A landscape with many valleys, sampled at points; each row gives a point and its height.
From any point a ball rolls to the lowest of the 2 points nearest to it. It stops when none of these is lower. Distance is the straight distance between rows; heights are no part of it.
Z_769 (h 6.41): [ 17  14  -6 -12 -23 -17  13 -17 -38  16   7 -18 -13   0  -5 -29  -8  -3
  29  -4  -3 -18]
Z_717 (h 0.47): [ -6 -16   4  20   8  -3  28  14   5 -18  18  -3  28  -4   9  18 -16 -23
 -29   6 -10   6]
Z_450 (h 4.20): [ -6 -29  28 -11   2  11  15 -11  16 -24   5  19   8  27   1  27  -3  -7
   5   5  13  -1]
Z_603 (h 3.28): [  7  -2  -5 -13  21  21 -22  10  22 -13 -13 -33  -2 -26 -13  24  -3  23
 -17  -9  -5 -21]
Z_894 (h 1.72): [ -7  -1  -3   6 -10 -24  14 -19 -30  -1 -11  -3 -20  -5   7   5   6 -18
 -22 -18  -6  11]
Z_941 (h 3.92): [ 20  -1  17  -6  10 -17   2   0 -23  -9 -11  -5 -17   6   5   8 -10  -8
  15 -10 -24  -2]
Z_412 (h 7.98): [-31   3   9   3   7   7  15  -3 -17  -1 -14   9  -3 -29  12  -2   5   1
 -11  -3  11  -6]
Z_236 (h 4.36): [ 27 -10 -21   4  -6  -3   7   7 -18  19   2  -2 -42  11 -15  -5 -13  -1
  15   9 -21 -14]
Z_513 (h 0.97): [-11  -7  13  22  -4  -3  25  24   0 -10  28 -16  12   0 -15   3  -6 -30
 -16  -4  -6  -1]
Z_963 (h 1.76): [ -6   9   0   3   0  12 -12   7  23  34   6   9  34   0 -13  10   2 -13
  -5  25  11   3]
Z_764 (h 1.23): [ 12  -2 -20   0  -5  -4 -17   2   3   8 -10 -23 -19   4  31 -15   9  -2
  14  17   4   5]
Z_378 (h 3.74): [ -8 -27  26 -14  19  21 -13 -22  10 -33   3  16   9   0   1  15  -9   2
 -15   5  11 -17]
Z_99 (h 3.46): [  5 -22  19   5  -6  -5  12 -21  23 -11  -5   1   1 -19 -19  16 -10   1
 -18 -23  18  -8]
Z_983 (h 3.03): [  3 -17   6  22 -31 -15   5  20 -15 -20  16  13  -4  29  -8   4   6  -6
  -6 -31  -3  15]
Z_623 (h 3.19): [-26  11  -8  -7  32  32 -28 -27   6   1  12   2  21  -7   5 -13   9  -5
  -1   1  -9  -4]
Z_553 (h 1.14): [  6 -12  22  24  12 -17  31 -15   9  -7   1   9  36  -2  -3   7  -5 -15
 -31   9   2   2]
Z_563 (h 7.34): [-25 -14   9 -13   0  16 -27  16   9 -16  12  25  10   6  -2   5  18  -3
  13  12   3  10]
Z_317 (h 2.29): [ 19   2  11   6  -4 -21  10 -15  14  19 -12  -7  -3  -1   2  31  -5  -1
 -22  30  -6   6]
Z_932 (h 2.27): [-12   7 -12  20   5   0   5  24  -3  14  -4 -18 -10 -28  22   1 -12  -7
 -28   6   4  -3]
Z_436 (h 5.83): [  6   5 -23  -4   0 -13  38 -28 -14  17 -12   3 -29   7  -2  -9 -10   9
  13   4  -1   8]
Z_953 (h 3.66): [-29  20  17  -5  20  26  11  -4  15 -26  10  -4  -2  27  -5  14  14  22
  -1 -14  14 -17]
Z_750 (h 2.00): [ 28  -2   4  17 -13 -39  -3  -6 -18  27 -17   3 -10   9  14  -2  12   0
  -7 -14  10   1]
Z_510 (h 3.23): [  0 -33  20 -12   8   0 -25 -25   5 -35  -2   8   8 -19  16   4   2  -8
 -10   2   1   3]
Z_446 (h 3.62): [  2  -4  20 -10  25  -8   4   3 -17 -17 -12  20 -18  -2 -19  -3  -3  13
  22  -6 -16  -3]
Z_821 (h 7.73): [-35 -12  20  -6  -3  -1  -2  15 -20  -8   4  22 -14 -19  11   1  12 -11
  -2 -17  31   1]
Z_82 (h 1.92): [-10 -22  -1  -5  21  18 -16   1  -5 -31   7 -18 -16  -5  20   5   6  -4
   1  -8  -1 -11]
Z_357 (h 8.94): [-24  40  -4 -24   9 -17 -18   2 -14   8  -5  28   8 -13  -7  -7  27  14
   1  -6   8  19]
Z_33 (h 8.41): [-12  30 -10  -4  12  20  16  -3 -10  13 -26  13  -5 -11  14  -3 -18  24
   4  12 -18   1]
Z_17 (h 3.26): [ 12  -5  16  -2   0 -18   1  28  -9  20 -24  -6 -15 -22  -1  10   6  -2
   5   2   9  -6]
Z_278 (h 2.49): [ 19 -20  13   9 -15 -26 -10   1  -5  11  -8  11  10  -6  11 -18  20  -4
   2   0  12   7]
Z_59 (h 1.22): [-12  -3 -13   0 -11  21  28   5  21 -12  -4 -12  15  14  11  -6  -9   7
  11 -12   9  18]
Z_914 (h 4.07): [ 33  -5 -25  -2  -5 -32   5  17 -25   9   5  14 -32   5 -20  -3   6   3
  15 -11 -12   0]
Z_731 (h 1.56): [ 10  14   6  18  -1 -36  22  -5 -19   8 -16  -5 -14   5  25   2   0  -5
 -14 -21   4   8]
Z_440 (h 2.45): [  9 -26  -2   5 -30  -9  -5  -8   7   6  10 -25  -6   1  -9   0   9 -22
  -1 -22   9  -1]
Z_558 (h 5.15): [ -7 -16  -1  -8  -8   4  13  -6 -19   3   1  12  -8  21 -11  15  10 -15
  16  30 -15  -9]
Z_732 (h 2.87): [  6  -4   2  -1  12  -9   6 -23  21  23 -14  -9  -3  -8  -7  16   5 -12
  -7  13  13  -4]
Z_226 (h 4.24): [ -6  42  -4 -13   8 -11 -15  -4  -1   7  -4   7  -6   6 -25  10  15   7
  -2  20 -22   6]
Z_523 (h 1.90): [-14 -15   6   8 -10  11  16  23  30 -25   9 -11   6  11  16  -4  -6   6
  -1 -23  29   8]
Z_256 (h 1.54): [ 30  -3   7   3  -9 -27  10   5  10  24  -8  -5  -7  16  33  40  -8   0
   3  24  12   9]
Z_324 (h 6.80): [ 30   4 -34  -9  -6 -27  -5 -16 -17  13  36   6   3   9   1 -24 -10 -10
  23  13  11   3]
Z_274 (h 2.42): [-23  12  -1  -3  23  40   5  25  -1 -25   3  11  16   7   6   8 -15  25
 -12  -4 -18 -10]
Z_396 (h 2.19): [-16  29   8  -6  -1  23  -3 -11  19  20   6  -5  46   1   3   8  -2  -9
 -10  11   6  -9]
Z_216 (h 2.65): [ 13 -15  20  -7  -2 -17 -19 -33 -13 -27  -3 -14  10 -15  20   4   8  -6
 -18 -13 -10  -3]
Z_205 (h 2.76): [ -7  -1 -12  -3 -16  23  -4  -4   5  19   1  -2   2 -16 -19 -19  -6   3
  16   4  10 -11]
Z_541 (h 2.94): [  4 -16  19  -1 -26   0  -2  -1  29  -7   3 -25  13 -15 -10  17   4 -10
  -9 -15  26  -5]
Z_654 (h 7.19): [ -1 -29  -5  -8  -3  -8 -20  -4   4 -19  12  23  -2   8 -16 -15  18  -8
  18  11   0  12]
Z_372 (h 1.38): [  4   7   5  25  -9  -6  15  14   5   3  22 -26   1 -13 -14 -18 -16 -16
  -2 -16  -1 -10]
Z_86 (h 3.24): [  3 -10  15   4   7   7  -3   7   6  -6  -8  24  -7   0 -34 -16  13  26
  11   7  -6 -10]
Z_484 (h 1.35): [  5   6   0   3 -11 -10 -19  25  20  28   7  -8  16   1  12  12   0 -13
  -1  32  16  17]
Z_801 (h 3.64): [  9  15   0 -13  -4  -5 -10  36  -6   8 -12  -6  -4 -12  -2  -2  -2   7
  23  10  -5   7]
Z_415 (h 3.51): [-11   4 -17  -2  20  20 -13 -18  21 -12  12  -3  15  -2 -19 -12  -7  -7
   3   2 -12   4]
Z_239 (h 4.18): [ 28  -8  -7   7   5  -5  15 -10 -21  11   4   3 -22  14  -1   9 -33 -20
  10   3 -23   2]
Z_339 (h 3.45): [  2   4 -25   3   4  10 -15 -20  26  21 -10 -24  -7 -26  -1  10  -8  -5
 -13   9   9   2]
Z_468 (h 2.28): [ 10   6   6  21 -19 -12  20  -1   9   8   0  16  11  -8 -27 -20 -11  12
 -17  23 -11   3]
Z_590 (h 1.67): [ 12 -26  18   3  13  -9 -26 -27 -12 -20   5  -4 -19  14   4  11  -2 -16
   6 -53  16 -10]
Z_245 (h 3.94): [  4  14  -8 -21   1   1 -22  18 -11   4 -11  13 -10  -9 -24  -2   8  15
  13  16 -27   5]
Z_823 (h 2.07): [ -6  -7 -11 -12 -28  -3  -4  16 -10   1  14 -25 -15   5  -8   0  16 -26
  17  -3   5  -6]
Z_881 (h 5.44): [  2   1 -21  -8 -26  -4  31 -17  -8   6  -3   5 -15  25 -17   9  -1   0
   7  26  -6   7]
Z_282 (h 1.42): [ -2  36  -2  -5   2  10   2 -10  21   0  -4  -3  28 -22 -16 -12  -9  34
  -9 -21  -1  -5]
Z_918 (h 0.69): [ 10 -24 -15 -12   9  13 -28   4  14  -2 -13  -8 -12  -5  24  -6   8  -5
  26   2   1  12]
Z_336 (h 6.64): [ 30  10 -21  -6 -27 -26 -10  -1 -39  21  19  -2  -7   8  14 -25 -13  -4
  27   1   8  -1]
Z_860 (h 1.26): [ -3 -18   3   6  -9  -9 -14 -21 -26  -9  -1  -9 -32  -6   7  10  -1 -18
  -7 -40   3  -6]
Z_442 (h 7.51): [-28  -5  28 -19   6   4  -7   4   0 -15   7  12   6   3   2   7  15  -4
   9  -1  29   2]
Z_139 (h 8.59): [-13  36   0  -1  11   9   0  12 -15  21 -27  10  -1 -17  31 -18   3  28
   7   6   2   3]
Z_519 (h 2.32): [  8 -14   4   0   5   5   5  18   1 -23   0 -38 -21   3   7  10   1   3
   4 -15 -17 -11]
Z_93 (h 2.83): [-12  -3   1   5  11 -10  -3  24  -4  17 -22  -1 -21 -11  22  13  14  -7
 -10  10  10   8]
Z_480 (h 1.89): [-21  10 -11   7   9  39  17   5   9  -6  -8   2  21   9  22 -15  -7  26
  -1   2  -4  -1]
Z_268 (h 6.14): [  8  10  -5  -4  -1 -20  11 -17  -8  11   0 -12 -18   2  -7 -16   3  -4
  15   4   1  -5]
Z_842 (h 2.10): [  8 -21  22   8   1 -19 -20 -35  -6 -30  17 -10   6   3   0   3   1 -19
 -18 -38   4   2]
Z_143 (h 1.77): [ 13   0 -18  15 -26 -24  11  21   4  18  25 -11  -4  -6 -19 -22 -19 -18
   5 -20   4   9]
Z_56 (h 2.92): [ 13 -27  19  25  -2 -16   5   2  -7  14 -21  14  20   8  37  -8  10  -2
   1 -11  20   5]
Z_516 (h 3.14): [-19  -2 -19  -9   1  38  -9  14   9  17   8  19   6   4 -14   1  -3   0
  22 -11   1   1]
Z_554 (h 3.82): [ -7   3   4   9  37  26   6   0  10 -15  17  -6  19   0  -6 -22 -20  -5
   1   7 -11 -12]
Z_685 (h 8.79): [-10  44   7 -16   2  -2 -16  16  -9  14 -18  14  16  -7  10   1  26  23
   2   7  -4   2]
Z_101 (h 2.75): [-21  17  -6  -6  29  40 -15 -13  19   6  11  -9  43  -1  19  -2   3   3
 -12  -1   5 -31]
Z_444 (h 2.37): [-14  24  15 -10  18  20   2 -13  14 -10  -7  16  15 -11  -1   7  -7  31
 -15 -28  16  -7]
Z_848 (h 4.60): [-13  27 -12  -8   2   8   1 -21   4   0  -5 -11  -6  20  -6  11  15   0
  -6  26 -15   2]
Z_527 (h 7.06): [  5  -7 -22  -2  -4 -10 -15  16   2  -3   6  10   0   6  -1  -2   3 -14
   7  19 -13  24]
Z_751 (h 4.03): [-17   9   7  11  31  24  26  -2  22 -19  11 -12  15  14 -17   3  -1   8
  -9   0  -4 -23]
Z_692 (h 2.72): [ 14   6   0  -9  18  13 -12  13  18 -10 -15 -28 -12   1   1  14   5  15
   9   2 -16  -3]
Z_177 (h 1.75): [ 15  12  17  20  -6 -23  33  -2   4   6   4   0  17  11  -3 -10 -11  -4
 -10  16  -5  -1]
Z_557 (h 2.24): [ -7  30 -18  -7 -23  21  -1 -10  10  24  -1   2  19 -18 -17 -20 -16  17
   2  -5  -6   1]
Z_688 (h 0.76): [  8   4   3  -8 -19 -17  -1   3  15  38   2   8  10  10  25  26  -2   3
   8  51  20  12]
Z_402 (h 8.22): [-18  23  -1   8   7  11  20 -20 -15  25 -17  14  -2 -19  10  -8 -14   5
 -14  22   3  -6]
Z_218 (h 6.95): [ 22   2 -39 -17  -4 -14 -14   0  -1   1  19   8  -2  15  -8 -21   6  -2
  26  26  -5  17]
Z_31 (h 2.84): [-19   2   3  -9  -2  32  -1  24   3 -10   0  17   3  -6 -16  12 -17   8
   6 -13 -13   0]
Z_384 (h 2.80): [ 12 -21  19  15 -10   0   5   2  21  -4   3  28  17   4 -39 -14  11  13
  -7  19  -5   1]
Z_16 (h 1.36): [ -1 -19  -4  -9  26  19 -26   3  11 -24  -3  -9  -7 -22  22 -18 -13   8
   7 -11   2   6]
Z_109 (h 3.29): [  0  -6   0  22 -10 -24  -3   0 -29  -9  18   0  -9  23  -1 -23  10 -12
  -4 -22 -18  10]
Z_376 (h 1.71): [  0 -15 -11  -4 -19   9 -15  34   1   8   0 -24 -26  12   7 -11  21  -3
  20  13  -3  -5]
Z_706 (h 3.83): [  1  10 -11 -11  19  14 -19 -21  27   8 -16 -20  -2 -25 -21  23   8   7
  -8 -16   5 -13]
Z_190 (h 9.06): [ -4  12 -20 -15   1 -23  -9  -3 -20  10 -14  37  -5 -21  -8  -9  20  10
   8   9   1  28]
Z_831 (h 4.92): [-16   3   3 -13   4  17   3 -13 -12  -2 -10   5   3  19   8  -4  10  -1
  14  26 -13  -1]
Z_568 (h 3.77): [ 40   9 -16  15 -32 -37  -6   3 -36  10   8   2 -25  19 -15  -8  -2   5
  -7  -3 -22   2]
Z_749 (h 1.78): [ -1   8 -10  16   8   5  12  26   0  -1   8  -7   2 -17  23 -11 -33  -8
 -10  10 -11  11]
Z_192 (h 4.01): [ -9 -13  20  -5  -4  15  18 -12  27 -18   0  16  17   2 -13  29 -20  -2
 -17  -5  14  12]
Z_811 (h 3.50): [ 20  -8 -16  20 -17 -21 -15 -10 -45  -2  12   1 -15  39  -9 -14  16  -2
   6 -11 -13  -7]
Z_680 (h 3.13): [-18  20  15 -14  16  35  -1 -20  22 -16   2  24   2  27   6  18   2  32
 -21 -24  16 -19]
Z_481 (h 1.13): [ -5 -13  -8   4   9  16  12  27   5 -26   7 -19  18 -10  16   7 -16  -3
 -27   5 -14  -5]
Z_644 (h 2.60): [  4 -11  11  18 -20 -13  15  31   8 -14   2  -5   3   9   6  -9  14   5
  -7 -22   6   5]

Two balls start at each pair of points below. Name the first point that both come to, or write never.
Z_99 and Z_706: Z_918
Z_442 and Z_192: never
Z_357 and Z_190: Z_245
Z_554 and Z_446: never

Where does a ball stop that starts at each point below?
Z_769: Z_717
Z_239: Z_717
Z_801: Z_717
